Points on a hilly landscape, in no order, each with its height.
From any point a climber steps to the highest of the 5 points nearest to it. It stops when none of these is higher. Distance is the straight distance between rows; heights are no part of it.
Mogu height 75.9: [ 20  38   1 -19 -19 -28 -17  -1  -5 -33]
muz height 81.0: [ -8 -12   6  16  12  25  43  -8   0  38]
taniz height 64.7: [ 39  36   7 -18 -38 -21 -36 -15  18  -7]
dit height 33.8: [ -4  15  -5  -1  -7   1   3 -10  -5 -14]
pibav height 47.7: [ 10  -8 -18  10 -18  32  17 -18   7  45]
zef height 39.7: [-11  14   1   2   5  -4   2  -4  -4 -20]
Folu height 50.4: [  4  -8 -10  16  -5  32  35 -12   2  48]
Buki height 46.6: [-17 -16   0   8  43 -12 -18  38 -13 -19]
Tud height 73.9: [ 13  -2 -20   3 -25  25   6 -22   7  34]
Nofez height 30.7: [-16   9   7  -1  11 -22 -18  11  -3 -44]
Feru height 47.1: [-6 -5  0 15  5 21 34 -9  0 30]
boram height 46.4: [ 25   0  -7  -9 -43  12 -13 -28  19  20]
Siror height 55.6: [-20 -38   6   3  45   0  19  38 -13  14]
matos height 53.5: [-19 -10   5  12  28  -9  -1   9  -2 -13]
lib height 49.7: [-20 -18   1  11  41 -11  -8  37 -12 -12]
Nuza height 64.1: [-21 -16   8  11  32  -6   6  11  -4  -2]
sakad height 77.8: [-19 -21  11  12  35  -1  16  11  -3   8]
zole height 30.3: [ -6   3  -4  13   4  19  24 -10  -2  21]
vevig height 41.8: [ -5  16  10  -9   4 -30 -22  11  -3 -55]
gal height 38.8: [-18   1   6   4  16 -11  -7   7  -1 -32]
binu height 75.6: [  6  -1 -15  15  -9  28  24 -14   0  35]
kemes height 20.7: [  3  15 -11  -4 -13   6   2 -12  -5  -4]
tofo height 19.4: [-13   4   8  -7  20 -28 -40  32  -9 -59]
bopu height 62.6: [-24 -44   9   0  42   3  29  33 -13  26]
Gib height 81.9: [-22 -35  15   6  35   5  31  13  -6  27]
vunom height 41.9: [ 22  -6 -11  -4 -42  21  -9 -28  20  25]
zoto height 60.9: [  3  26   7 -12  -9 -25 -13   2  -5 -46]
Poziv height 63.0: [ 38  24   5 -17 -45 -13 -31 -16  23   1]
piza height 39.8: [-19  -5   8   2  25 -15 -21  19  -3 -33]
bemul height 5.2: [  9  10 -14  -4 -23  17   1 -15  -1  15]
pog height 41.7: [-20 -44   5   1  48   3  27  52 -24  16]
Fele height 32.9: [-10  12   5  -1   5 -12  -6   1  -4 -32]
bovuf height 34.3: [  3  20  -7  -6 -13  -1   0  -9  -8 -14]
sebu height 78.2: [-13   2   3  11  13   6  18  -6  -2   4]
Katid height 60.4: [-18 -29   8   7  41  -6   7  31  -9   6]
derud height 74.7: [ 19 -12 -13   0 -41  26  -4 -32  22  35]
pizin height 68.1: [ 16  29  -4 -16 -22 -16 -14  -7  -5 -21]
Deg height 35.1: [ 14 -16 -18   8 -29  31  11 -29  17  50]
mekag height 55.1: [ 32   2  -1  -9 -50   7 -15 -29  23  16]
saz height 35.0: [-17  -2   4   0  32 -21 -38  38 -12 -49]
kegud height 69.0: [ 25  31  -2 -18 -29 -16 -22  -9  -1 -11]
Zis height 55.7: [ 17  21  -6 -14 -26  -4 -11 -12  -4  -4]
zusa height 61.2: [ 41  16   8 -11 -52  -8 -23 -25  31   6]
Zeru height 48.0: [-17 -14   9  13  21  11  30  -2   0  21]
Dedag height 56.4: [ 30  17  -2 -17 -39   1 -21 -20  10   6]
vabu height 51.2: [  2  23  -2  -9 -11  -9  -4  -6  -6 -26]
veni height 73.8: [-10  11  -1   4   4   2   8  -8  -5 -10]
sito height 65.9: [-21 -32   9   7  38  -3  18  20  -7  16]

Where does a climber stop that starts at each point below?
Dedag: Mogu
Nuza: Gib
piza: Gib
Katid: Gib
gal: Gib
dit: sebu
bemul: binu
taniz: Mogu
zef: sebu

Call two points neighbours if one is among the 5 nearest of the other. Go from one point of each pair to the other, from neighbour to neighbour, staying as high as possible. Name the lowest point that can't be avoided.
Gib and muz: Zeru
derud and binu: Tud
muz and Mogu: mekag

Two climbers start at each pair of points below. Name the first point that both come to, or write -.
kemes and Zis: -
zusa and vabu: Mogu
tofo and Nofez: zoto
